A landscape with many valleys, sampled at points; each row gives a point and its height.
From any point a ball rolls to the lowest of the 2 points nearest to it. It stops when none of these is lower. Distance is the straight distance between rows; heights are no part of it.
luta: [-10  -2 -12   0 -21  18  -3  -9  -4  -4 -16 -29   6   3  29  20  16  17
  -7 -10 -23 -15]  height 496
sofu: [  4  15  11   3   5 -20   2   0  23 -17   3  24  -4   3 -39  -4 -14 -19
  24  15  30   9]  height 467
gega: [  0  -6  23   3  -8  -1  12  -7 -12  -2  -7  32 -14  25  -5 -19 -23  10
  30 -24  27  30]  height 500
Nogi: [  1  -9  -4  11  -7  -7  43  -6   7  13   8  30   8  -1 -19 -14 -27 -41
  32  -8  31  18]  height 697
kuzav: [ -4  -1  -8  -4 -12  16 -12   0  -3   1  -7 -13   3   1  19  13  10  19
  -8  -5 -11   0]  height 478
lov: [  6 -10   3   7   3  24  22  26  -1   7 -12  20  -6  15  -3   3 -22  -9
  17 -18  14  16]  height 820
Fide: [  7  22  -7 -14  -6   5 -21   9 -17   6   5   2  -5   8  27   0  -5  24
 -23 -13  -7   9]  height 176
zusin: [  0  -6  -6   1 -18  21 -18   1  25 -13 -11  -7  12  -2   2  19   9  14
  36  -4  13  10]  height 569
fesa: [  1 -16   7  18  26  23  54  24   6   7  -5   5   4  16 -20 -15 -33 -27
 -14  10   9  -6]  height 711
popa: [-18  10  -5 -18   2  26 -10 -35  24 -22  12 -30  16   1  -2  15  19  41
  10  -1  -1   4]  height 91
tir: [  2  14  -3   4   0 -14  12   3  15  -5   3  25   1  -7 -28   0 -23 -32
  17   8  25   9]  height 543
Big: [ 18  15   1  -3   7 -17  -8  -7 -23  39   3  -7   0   4  34 -18   7  19
 -34 -15  -9  13]  height 39
supo: [-13 -26  -6   2  -1  -3  -1 -26  10   4  -7 -28   8 -16  -3   7  41   4
  -1  16 -19 -20]  height 381
Tugef: [  3   0   4  -6  12  -2 -15   7   7 -17  -4  -1  -2  -9 -17  17  10 -19
  -4  28  -6 -23]  height 598
gami: [ -9  17 -11 -19 -15  16 -27 -23  13 -33   3 -29  15  -7   6  33  15  15
  11  16 -12 -21]  height 284
muma: [  6  11  19  -2  12  -3 -12   4  17 -21   0  16 -10  12 -25  -7  -1  12
  13  14  19   8]  height 346
fodu: [ -4  21  -7 -30   8  17 -18  -4   0 -18  13 -21   8   5  30   2   9  45
 -23  -2 -14 -14]  height 594
Pim: [  3  -2   7   3  18  -2   4  16   6 -15  -8  -1  -1  -7 -23  17  -4 -38
  -6  28  -7 -28]  height 557
baban: [ -1   7  17   5  31  -6  32  11   3  -6  -1  21 -13  12 -28 -27 -14  -9
 -15  14  14  -4]  height 540
mifi: [ -3  -8   3  17  -1   0  -3   6 -13  -9 -10 -15  -5  -4   6  16  11 -24
 -11  14 -33 -41]  height 400
nipep: [ -2  -5   3   5  -1  -3 -14  -5  -8 -20  -8 -16  -1  -5  -1  19  20 -18
  -6  25 -31 -54]  height 370
bib: [ -2  -6  -8  17  -6  13  39  17 -10  14  -1   4   8   4  -2  13 -43 -48
  -5   0   1  -7]  height 539
giko: [ 12  10  14  -9  27  11  -9  30  16 -28  -7   9  -8  13 -10   2  -2   8
  -9  16   6 -15]  height 720
bofa: [  3  -6 -12   4 -14 -39  -9 -18   3  10  22   8   4 -32 -21  -5  10 -25
  12   3  10  16]  height 368
kovat: [  4  10   1  -1  18 -20   0   9 -23   4   8  -4  -8   1   9  10  -6 -33
 -45  17 -24 -36]  height 611
Pigi: [  1 -14   0   3  14  -4   7   1 -11  22 -12 -31   8   4  47 -11  21  19
 -40 -13 -28 -22]  height 739
Gef: [  3  38   4  -3   3  -7   7   9  20 -21  -2  33  -5  19 -26  -1 -37 -22
  18  12  37   5]  height 885
kikad: [ -3  -9  -2 -14  19   3   3   4   0   9  -7 -27  10   5  43 -20  17  41
 -34 -14 -25 -20]  height 756
Pum: [-13 -10   2   0  -5  17  -8 -28  32 -12   3 -17  14  -1 -12   0  24  35
  30   0  12  15]  height 183
lokad: [  3  10   4   2  19  10  14  26   1  -9  -5  13  -6   6 -11   7 -23 -22
 -17  10   2  -9]  height 752
Sibo: [ -5  -2  -6  -2 -22  31 -18 -13  26 -12  -3  -7  15   6   7  15   2  33
  41 -19  18  21]  height 585
nor: [-19  10  -6 -19   3  23   0 -35  13  -9  13 -32  13   7   9   3  17  53
   0 -17  -3  14]  height 35
peler: [  2  -3  -7   7 -19 -42  -1 -23   0  10  25  23   2 -22 -23 -14  -3 -23
  21  -9  22  26]  height 448
Tope: [  9  14  -3   3   4  14  17  26  16  -8 -10  19   1  16 -12  13 -39 -30
  17   0  25   4]  height 846
siziz: [  4  26 -17 -13 -30 -23 -39 -17 -10   4  21  -6   7 -22  11  22   1 -12
   0   9  -6   6]  height 389
papop: [ -2   6  12   4 -13 -32 -22 -27  14 -12  22  17  -1 -13 -33 -13   4  -1
  25  11  23  19]  height 423
lor: [ -4  -5  -9   2 -10  -9  -5 -26  -9  28  -4 -31   8  -5  28   8  29  11
 -19  -3 -17  -4]  height 498
satok: [  1   0 -11  13 -10 -10  23  10  -2   0   1  -1  11 -19 -13  16 -26 -61
   4  12  -1 -14]  height 422
dinaz: [  7   5   1  -3  15  21  15  43 -13  -2  -7  12  -5  14  19  -7 -33   2
 -23 -21  -4  -2]  height 541
kodoz: [ -1 -10   7   0 -30   5 -16 -23  -1   4  10  23   2  13   8  -8  -7  21
  47 -32  21  37]  height 613
gepal: [  0 -17  -9   3 -36  -9 -15 -27  -2  17  18  17   9  -6  10  -7   3   8
  42 -33  18  37]  height 631
gaz: [ -2 -15  21  12  15  -5   6  -1  18  -9  -6  10 -11   5 -33 -17  18  11
  19  15  18  12]  height 405
Leb: [  6  -4  13  -1   2   2  15   7 -28   9  -7  22 -18  22  11 -38 -20  25
   1 -32  10  25]  height 503
numuk: [ -1 -25  -1  26   5  -9  25   6 -23  41  -5 -18  -1  -2  13  -1   5 -30
 -22  -8 -19  -2]  height 687
nata: [  6  28  21 -23   9 -16 -10  13 -21 -17   8  17 -18  15  13 -43 -26  41
 -18 -12   2   7]  height 773
lusid: [  1 -13  12   4  32   4  10  20   3 -12  -8  -1  -5   0 -17   6   2 -25
 -19  24 -11 -31]  height 505
kilav: [ -6  10  -3 -25   6  25  -3   1   8 -14   3 -18   8  10  32 -18   5  64
 -13 -20 -10   2]  height 640
mibuv: [  6   6   5 -12  25 -12 -10  17 -16  -9   7  -3  -7   2  14   3   0  -8
 -45  15 -24 -43]  height 650
sif: [  3 -10  -8   2 -23   6 -20  -7  20  -8   4   4  13 -11  -4  10   4   6
  40 -10  18  21]  height 552
doz: [  4   1 -14   1 -20 -17  -9  -1  -6  10  11  14   2 -19  -2  11  -8 -23
  12  -7   7  16]  height 703
lami: [  3  22  19 -17   4   3 -15  11 -12 -24   7  12 -12  18  14 -36 -16  53
  -3 -13   7  12]  height 793
nus: [  5   0 -11   6 -13 -40  -8 -22 -11  40  15  -7   4 -23   4   0  16 -21
  -6   1  -4  15]  height 411
Vevi: [  8  35  13  -5   7   3   8  18  12 -25  -8  33 -11  33 -16  -5 -40  -4
  13   0  35   9]  height 857
goto: [ -8   4  -8 -13 -15   4 -21 -29  10 -30  -2 -31  17 -15  -4  27  26   3
  14  22 -20 -36]  height 314
felo: [ -9   1  -4 -21   8  20  -6 -17   8 -25  -3 -34  10   5  15  17  24  32
 -16   9 -19 -37]  height 550
Pezu: [  0  -6  -4   9   4   3  19  18 -17  24  -1   7  -6   3   4   0 -20 -22
 -17 -10  -6   6]  height 867
gof: [ -5   6   9  -2  -3 -20 -24 -27   9  -6  22   7  -3 -10 -25  -9  16  11
  13  19   9  13]  height 371
Fer: [  0   3  18   0  23  -9  10   6   1  -7   2  19 -16   8 -24 -23   0   9
 -10  11   7   5]  height 466
gebo: [ -2  -6 -11  11  -2 -27  25  -7   0  21  13  14   2 -22 -25  -8  -8 -44
   5   7  10  11]  height 272
nobo: [ 12  20  -4  -9   0  -9 -20   0 -22  19   5  -9  -2   4  33   3   3  11
 -34  -6 -14   1]  height 116
Lera: [-11   8 -11 -12  -8   1 -13 -39   4  10  13 -30  12  -5  13   7  25  28
  -6  -1  -8   8]  height 459
nubor: [-16  -7  -6 -10  -4  23  -5 -30  32 -20  -4 -34  20  -8  -7  19  25  30
  22   2   0   0]  height 137
depoz: [  1 -10   4   4   4  10   3   5  -9  11  -6   9 -10  11   6 -22   5  29
  -1 -17   3  19]  height 785
nuka: [  4 -18 -10  10 -17  -9  -8   3  11 -11  -8 -11  12 -29 -10  15  14 -28
  26   6   2  -6]  height 195
vav: [ -4 -19  -5  18 -12 -26   0 -13 -12  12  -3 -23   4 -23   0   9  26 -36
  -3  14 -28 -28]  height 646
suvop: [ 11   5   3   5   5 -23   0 -17 -22  43   5  -4  -6   5  17 -24  14  13
 -23 -12  -4  21]  height 107
Bufud: [ -5  -4   1  -1 -27  20 -19 -22  12  -2   8   8   8   9   7   0   0  33
  43 -26  20  32]  height 599
robi: [-17 -32  -9  15 -18  13  12 -13   7   6 -25 -30   8  -9  12  13  29   6
  10  -6 -20 -12]  height 429
Ligaf: [  6  -3   6  -2   8  15 -20   9  31 -23 -15  -8   3   6 -15  13  14   9
  21  20  10  -5]  height 251
Gifit: [  8  14   5 -12  20  -6   0  20 -14   1   6  11 -12   7  11 -22 -12  15
 -32  -6  -8  -1]  height 255
Neka: [ -7  -3  10 -28  29   9   0   4  14 -17   8 -13   5   5  16 -35  19  61
 -15   0 -11 -20]  height 800
Fogop: [-11 -33  -9  22 -24   6   9  -1   2   5 -21 -23   8 -18   6  13  23 -15
  21  -5 -15 -12]  height 450
Vili: [ -5  -5  -3  -5  -5   1 -17 -17   4 -25  -9 -25   8  -9  -4  21  29  -4
   5  27 -25 -50]  height 341
Kudas: [ -4 -23   6   8  20   1   6   7   1   4  -8  -7  -5  -8 -12   3  19 -14
 -15  18 -13 -18]  height 449
Zope: [  6   1  -1   2 -18 -11 -21  -7  18 -10  11  16   6 -11 -18   4  -3  -4
  35  -2  22  21]  height 523
neta: [ 11  37   9 -22  10  -5 -13  21 -14 -18   9  24 -15  14  10 -24 -29  28
 -22 -10   2   6]  height 746
sagop: [  0   6   2 -14  11  16  -9   9   1 -10   2  -3  -1   7  19 -18   8  46
 -15  -6  -6   2]  height 609
puf: [  5  -2 -16   1 -30 -19 -19 -13  -1  12  18  12   8 -21   1   6   0 -11
  24 -16  11  27]  height 678
Nela: [  9  21   2  -8   8  -9   1  11 -23  10   5  19 -15  13  12 -24 -19  15
 -22 -18   0  13]  height 161
dar: [  5  17  23  -8   2   3  -4  11 -13 -24  -4  25 -16  24   0 -29 -24  34
   3 -15  20  17]  height 812
lepop: [  1 -24  22  18   7   2  27   7  14   3 -14  19  -9  20 -27 -18  -6  -4
  38  -7  30  21]  height 774
duvat: [  7   7  17 -14  25   9 -11  18  11 -26   1   8  -7  11  -4 -17   6  32
 -11  11   2  -8]  height 688
buvok: [ 10  17  -9  -7   1  14   8  30 -26  10  -2  19  -8  16  22  -3 -39  -2
 -20 -28   0  10]  height 596
nit: [  3   4  -7   5 -16 -41  -6 -27 -13  36  20  12   0 -15  -4 -11   4 -14
   4  -8   6  29]  height 469
bana: [ -2  -7  -4  13  -6 -25   2  -3 -15   7   3 -13   0 -21  -5  14   5 -48
  -9  16 -24 -26]  height 618
sagez: [ -1   1  -7  14 -14 -15   4   6 -20  13   0  -8  -1 -14   6  18 -10 -44
 -10   2 -18 -13]  height 582
nade: [  4   8   4 -20  18   1 -22  11  -8 -22   6  -6  -3   2  12  11  10   7
 -32  21 -18 -45]  height 651
vesar: [  8  23  -7  -7  -3   3  -5  17 -16   6   4  23 -11   8   7   6 -27  -5
 -14 -13   3  12]  height 636
Fitik: [  2   9  -4   5  -9  10  -5  24 -12  -8 -11   2  -5  -2   8  27 -19 -25
  -5   0 -12 -13]  height 556
toz: [  9   5   8   0   8   9 -14  18  25 -19 -11   7  -3   9 -18  10  -1   3
  21  12  17   5]  height 293
vipiz: [  6  -8  10  12  21  24  45  28   6   4 -11  16  -2  21 -14 -14 -31 -16
   0  -4  15   4]  height 765
binit: [  2   7  -5  10  -1  25  32  29  -4   0  -7   9   5  12   3  16 -51 -41
  -7   0   6 -11]  height 463
levim: [  6  13   1   7  13  29  24  43  -5 -14 -10   7   2  18   8  13 -49 -27
 -20  -3  -1 -17]  height 359
mek: [ -5  -6   2   3  -1 -19 -11 -23   1  15  14   3  -4 -11 -13 -11  21   9
   3  10   0  16]  height 318
puli: [  1  -6  -9   5 -10 -38 -11 -20 -10  26   9 -15   4 -27   2   7  24 -27
  -9  12 -12  -5]  height 358
fudi: [ -8 -36   4  18   5  -6  16 -13  -1  29  -4   1  -6  -7 -15 -23  29  10
  10  -3   2  20]  height 479
Sare: [  2 -18   2   9  16 -13   9 -14  -9  39  -4 -19  -1   0  18 -25  33  19
 -28  -5 -13   6]  height 271
Tero: [  0 -25   0  15   1   0  14  11  10   9  -7   5   1 -14 -20   4   3 -24
  21   1   8   8]  height 511
Gedep: [  9 -23   4  10  -3  28  16  27  13   5 -21  11   0  17   0  12 -14  -8
  38 -20  20  16]  height 802
rumir: [  2 -16   8  13   2   1  36   4   9  10  -3  25  -2   9 -24 -12 -19 -23
  33  -9  29  18]  height 744
kod: [ -2  13  -8 -19  -5  30  -8   1  -1  -7   1 -11   6  16  36 -13  -4  63
  -4 -31  -1  16]  height 662
vugid: [ 10  20   0 -13   0   1 -10  13 -21   6   5  11  -9  15  27 -24 -17  34
 -17 -25  -2  18]  height 237
rek: [  3  22  16 -25  20   9 -24   2   9 -34  18   3  -5  10   2 -17   8  45
 -10  15   3  -9]  height 656
sov: [  3  -4   2   5  11  12  19  23 -10  12  -5  15  -9   9  -2  -8 -17  -4
 -10 -13   2  10]  height 845
setig: [  1   0   7  -9  10  16   0  18  -4  -5  -6   4  -5  13  23 -34  -3  52
  -7 -22  -3   8]  height 578
gesob: [  1  11  -9   6 -12  -1   7  17  -8  -2  -3   7   2 -10  -5  25 -29 -46
   0   4  -1  -9]  height 506
nem: [  0  -2  -1  -1   2   9 -11   8  -1  -2  -3   1  -4  -1   2   7   8   9
  -8   4  -6   0]  height 451
bubo: [ 10  11  11  -7  27  15   6  37   7 -19  -8  14  -8  14  -5  -1 -18  -3
 -17   5   4 -11]  height 753
Luki: [ -6 -20   1  -3  19  -8  11 -27   2  26   1 -25   4   1  13 -26  43  36
 -25  -2 -13  -1]  height 312
difid: [ -2  23 -15 -14 -28  -3 -40 -19   2  -4  21  -7  10 -14   9  20   2   9
  10   3   0  11]  height 348
bitoz: [  1 -13 -13   6 -12 -29  -9 -11   1   8  10  -6   6 -34 -13   6  16 -30
   8  11  -3   0]  height 285
tove: [ -4  -8   7   9  -3 -19   1 -14   1   9   9  18  -8  -6 -25 -15   7   0
  15   2  13  22]  height 378
vogig: [ -1 -18   5   1  26  -3   2  10  -9   3  -2  -8  -6  -1   6  -2  18  -1
 -33  14 -19 -27]  height 401
vevav: [ -6  21 -12 -18 -18  15 -35 -16   6 -17   9 -14  10  -8  10  25   7  18
   8   7  -4   2]  height 317
pav: [  2  31  -8  -5   6  -4   4  15   7 -17  -1  16   3  -5 -19  22 -33 -46
  -7  24   8 -18]  height 661
Sof: [  0  -4  -3  12  -2 -17  -1  -1 -21  25  -3 -15  -5  -7  16  11   7 -26
 -24   3 -23 -12]  height 547
ges: [-17 -18  -9  -8   0  -2   6 -45  15   7   1 -40  13 -12  -1   7  43  21
  -3   8 -17 -10]  height 410
nisu: [  2  10  -8   4   5 -27  14  -4 -17  33  11   7  -5  -9  -5   0 -12 -38
 -26   7  -5   4]  height 501
Kireb: [  7  15   6  -9  -1  24 -16  20   3 -17  -5  14  -6  18   9  -3 -13  33
   6 -13  11  14]  height 645
dez: [ -7 -12   0 -23  25  10   7  -3  12  -7   1 -26   9   3  25 -20  26  53
 -25  -5 -18 -22]  height 777
pino: [  0 -37  -5  17  -8 -10  19   0   6  20   1   8   4 -22 -19  -6  10 -26
  27  -8  12  18]  height 551
kopu: [  2 -11  -6   4 -14  20  -5  13  -4   9  -9  11  -1   4  11  14  -6   3
  17 -19   6  17]  height 759
Sutim: [-12   0  -6  -4 -16  14   2 -27   5 -22 -15 -40   9   3  15  24  27  17
  -2   0 -36 -42]  height 521
Kad: [  1  16  -8  -6   1 -23  -9   1  -5   2  10  10  -3 -18 -14  15  -9 -34
 -12  19  -5  -6]  height 536
komad: [  4  31   2 -35  14  11 -30   6   2 -27  21  -5   0   6  21  -6   1  43
 -22   9  -8 -14]  height 624
gerat: [ -7 -25   0   1   8  -1  -9 -16  19 -12  -9 -21   9 -18 -18  11  37  -4
  11  28  -9 -24]  height 345
siz: [-17 -25 -12   3 -15  17   5 -23  19   2 -13 -28  15 -12   2  12  30  22
  15  -6  -6   4]  height 406
fikez: [ -3  10 -14   7   0 -27  27 -11 -11  32  16  17   0 -12 -15  -9 -19 -45
 -11   6   8   9]  height 407
dig: [ -2  15  -1 -10 -18  21 -20 -14 -10  -2  10   4  -1  20  23 -12  -7  50
  11 -29   9  29]  height 689
Daguf: [ -1 -17  32   5  -2   2  25  -4 -12 -12 -21  30 -15  39  -8 -26 -30   6
  37 -23  40  27]  height 525
gusuf: [-14 -10  -3 -15   1  14   8 -30   7 -17  -7 -44   9   3  11  18  33  27
 -14   3 -28 -37]  height 534
med: [ -3 -10  -1  -5   0  18 -17  -8  31 -25 -15 -23  13  -5 -11  20  26  12
  22  19   1 -13]  height 210
foze: [  1 -22   9   2  19   3 -10  -2  32 -17 -12 -11   5  -7 -29   6  31   0
  19  31   5 -15]  height 303
buki: [ -3 -29  -4  17 -11  12   6  11   3   7 -17  -9   4 -13  -1  12  12 -16
  16  -3  -5  -1]  height 471
nipe: [ -5 -29   0  29   0  -1  37  10 -21  31  -2 -15   3  -3   2   5 -16 -43
 -15  -4 -19  -7]  height 657
nufa: [  1  22  -7  -4   7 -13   2   8  -5  -9   4   9  -2  -9 -15  20 -22 -48
 -20  24  -6 -22]  height 602
nedof: [  5  20  -2  -5   5   0  -5  17   6 -13  -3  16  -4  -3 -16  18 -20 -24
  -4  15   5  -5]  height 710
Piru: [  5  -2 -14  -1 -26  17  -9  13 -16  14  -7  12  -1   4  26  22 -18  -6
  14 -27   1  18]  height 747
Musav: [-10   4 -15  -7 -21  -6 -10 -38  -2  10   2 -40  13  -9  24  19  27  13
  -7   0 -20  -9]  height 480
giki: [  3   5  -3  12  -5 -10  12  13   0 -18  -4  -5   8 -16 -20  21 -21 -63
   4  22  -9 -31]  height 315
sunun: [  6  31  18  -9   6   0   4  14  -6 -27  -5  34 -16  28  -8 -18 -38  16
   2  -9  28  13]  height 832
bemi: [  2   8 -10   8  -4  -9  31   1  14   3   7  26  11  -6 -24  -6 -32 -47
  21   7  31   5]  height 620
terol: [-11 -12  -4  -7  -3  29   0 -15  26 -23 -19 -33  14   0   0  22  25  27
  14   4  -6 -13]  height 173
saru: [  4  -6  16  -5  13   3  12  19 -16   1  -9  12 -15  15  18 -51 -13  42
  -5 -28   2  12]  height 542
metos: [  7  14  -1 -10  -1  27 -18  27   0 -18  -9   6  -4  11  18  11 -11  21
  -7  -7  -1   1]  height 622
nalis: [  3  -6   5  -3  26  -4   3  14  -9   7   1   2  -9   2   7 -19   9   9
 -30   2 -13  -8]  height 342
lok: [ -3 -12  -8  21  -1   2  43   7 -20  31   6  -5   6   3   4   3 -37 -48
 -23  -2  -9  -6]  height 610
ses: [  3  25  -6 -13  -5 -23 -28  -8  -6   1  19  13  -6 -12  -9  12  -3 -11
 -12  18  -2   5]  height 474
Lidil: [ -3  11  -6 -12 -14  36 -15  -4   4 -10   0  -3   5  17  25   2  -3  52
  10 -25   7  20]  height 677
Kifa: [  1 -12   0   4  -2  24  -2  11   1   4 -11   8  -3   9   6  -3   4  22
   9 -15   6  15]  height 772
Siben: [ -1   7  -2   4  13 -16  10   6 -15  14   7   1  -7  -4  -4   5 -10 -34
 -33  13 -14 -13]  height 563
bog: [-15  -1   5  -3  -3   6 -14 -36  15  -4  16 -10   5  -2 -10 -12  25  37
  14   5   5  16]  height 228
zumi: [  4  16  -5  -7  -9  23 -18  29 -13 -14 -10  -3  -4   8  29  21 -14   9
 -18  -9 -13 -12]  height 600
raf: [ -1  -6   6   7   0  -9  11  -4 -11  16   2  23 -13   5 -14 -16  -6   0
   6  -9  11  23]  height 431
kug: [  0 -26  -3  18   5 -12  14 -10 -15  48  -6 -17  -1  -5  14 -11  26  -3
 -17  -9 -12  10]  height 221
geti: [ -2 -13  -1   9   8  -6   2   0 -17  20  -8 -23  -1   2  30  -1  21   1
 -34  -2 -26 -20]  height 725
tagib: [  1  -6  -8   9  -5   2  21  11  -6  18   0  14  -1  -7  -8   7 -20 -34
   6  -6   7   8]  height 893
Tisez: [  0  10  -6   5 -23  19 -17  19 -10 -14 -16  -7  -2   2  22  30  -8  -7
   1  -5 -15 -15]  height 580
zeker: [-18  -3  -8 -15   2   4  -8 -46  15  -1  16 -32  14  -8  -3   6  34  30
   2   8  -7   1]  height 436
Risef: [  1  -4 -10   8 -11 -33  21 -13   4  10  18  26   5 -21 -26 -13 -13 -37
  20  -5  25  19]  height 408
tibu: [  4   4  -3   4 -12 -26   4 -17 -21  39  11  17  -8   1   3 -14  -6  -6
   3 -19   8  31]  height 518
Lotap: [  3 -13  14   6  24  -6  -1   4  26 -12  -6   4  -6  -2 -38  -4  19  -7
  14  28  12  -5]  height 354
muge: [ -8   4   5  -4   1 -14 -15 -35   0  11  20  -7  -4  -2  -7 -19  27  28
  -3   9   1  16]  height 273
nisek: [ -2  -9  -8   7  -8 -10  -5  -8 -12  28  -3 -14   1  -9  17   6  19  -5
 -13  -2 -14   1]  height 520
diraf: [  9   7   6   1  18  32  17  56  -2 -17 -14   8  -2  18  16   4 -42  -5
 -17 -13  -1 -11]  height 464
fekim: [  9 -18 -10  14 -25   0   0  17   7 -11 -14  -7  13 -20  -2  21  -3 -36
  35  -7   7  -3]  height 252
Les: [ -1 -24   5  22  17 -12  16   5 -22  31  -7 -23  -2   0  20  -6  16 -17
 -35  -2 -26 -17]  height 709
Rusur: [  3  -3   8   0  17   4  -2  10   6  -6  -2  11  -9   2 -15  -4   7   6
  -7  11   1   1]  height 412
Goke: [  9  -8  -2  13   0 -17   3 -15 -21  56  -4 -15   2  -3  28  -7  20   0
 -21 -15  -9  17]  height 172
rop: [  1  -1   5 -14  18   3 -19   3   0 -21   1  -6  -3  -3  -5  13  19   2
 -19  29 -12 -37]  height 628
sul: [  6 -31  12  17   3  19  23  17  15   9 -17  15  -5  17 -11  -5  -4  -2
  41 -17  24  22]  height 789
lan: [-12 -18  -6   3  -4  13  -3 -17  11   6  -4 -14   6  -5   1   1  27  26
   9  -2  -2  11]  height 383
zes: [  5  -7   1  17  -9  -8   1  14   3 -22 -14 -13   7 -19 -16  20  -1 -51
  18  18 -15 -34]  height 206
Dulub: [  3  17  -1 -20   5   5 -30  -5   1 -14  14  -2  -2  -2   1  11  11  17
 -14  20  -6  -9]  height 595
mufe: [ -6 -34   1  20  -4 -16  20 -12  -2  33   4   9  -4 -13 -17 -18  17  -9
  20  -9   7  25]  height 512
foraz: [  5  35  -1 -11  -2  -2   0   8 -15  -3   6  35 -12  14  -2  -5 -37  -2
  -7  -9  15  15]  height 670
leku: [  0  20  25   0  10 -21 -10  -4  19 -28   3  22 -13  14 -40 -11  -8   2
  17  23  29   7]  height 399
Nurap: [ -2 -10  -4   7 -24 -18 -11 -23  -2  19  16  13   1  -9  -4 -11   6   5
  26 -15  13  32]  height 652
num: [  5   7 -15  -1 -28  -3 -12   9 -10   8   3  14   2 -10  12  24 -19 -22
  13 -16   3  13]  height 728
fuba: [  1  11  -8  13 -29 -14 -11   6 -18  -5  -3 -10  -1 -15   9  25  -7 -42
   1   4 -25 -27]  height 612
tes: [ -4  12  -3 -24   8  18 -20  -7   6 -23   7 -19   4   3  13  11  18  32
 -17  14 -11 -21]  height 570
mok: [  0 -18  -4  18 -19 -11  -2   0   1 -15 -11 -19  10 -26  -7  14  18 -37
  21  12 -18 -28]  height 128
fava: [  4  24 -11 -15 -11 -23 -34 -21  -9   9  22  -7   0 -14   8  15  11  -4
 -14  18 -10  -1]  height 427
lumo: [-13   1 -10  11 -29   8   4 -23  -4  -4 -18 -38   6   3  29  21  23  10
  -3 -12 -41 -32]  height 509
Nular: [ -6 -29  17  16  14  -8  14  -9   7  11  -3   9 -11   0 -29 -26  23   9
  12   8  10  16]  height 444
Panu: [ -3  -3   9  13  32   7  52  11   7   4   0  13  -2  12 -28 -26 -24 -25
 -19  21  11  -8]  height 634
fevum: [  9  46   4 -19   9  -3  -8  19 -10 -22   8  35 -14  16   0 -11 -39  10
 -20  -3  11   5]  height 712
Tafe: [  4  11   2   7  10  20  38  19   9   1  -8  24   1  23 -13  -4 -44 -26
   8   0  26   5]  height 811
tad: [ -8 -17  -1  -3  11   8   4 -16   7   9  -3 -16   1   3   7 -16  32  38
 -12  -2  -7   5]  height 350
bazet: [  1  -8   9   6  -6  -2  12  -5 -20  15  -2  25 -15  17  -1 -23 -12  11
  13 -25  14  30]  height 470
sis: [  8   3  -2   2 -11 -26 -23 -10  22 -19  17  12   8 -24 -30   1   3 -16
  27  10  21  13]  height 481
gav: [ 12  23   2  -2   7   3   4  26  30 -18 -11  18  -4  27 -23  11 -33 -24
  29   6  35   5]  height 872

Where does a ball stop that starts at each point below?
pino | Big
Kireb | mok
nade | Nela
lokad | gami
Piru | nor
sunun | levim
Gedep | nor
kikad | levim
Sof | foze
giko | Rusur

Call two points neighbours if one is among the 2 nearest of the other. Go from one point of each pair to the other, from neighbour to neighbour, staying as low as possible. Name the highest point that can't be avoided.
nor and Big | pino
Nela and mok | buki
levim and bitoz | Neka
nor and bitoz | tibu
sagez and gami | bana
nor and foze | Lera
Big and Nela | vugid
bitoz and gebo | peler
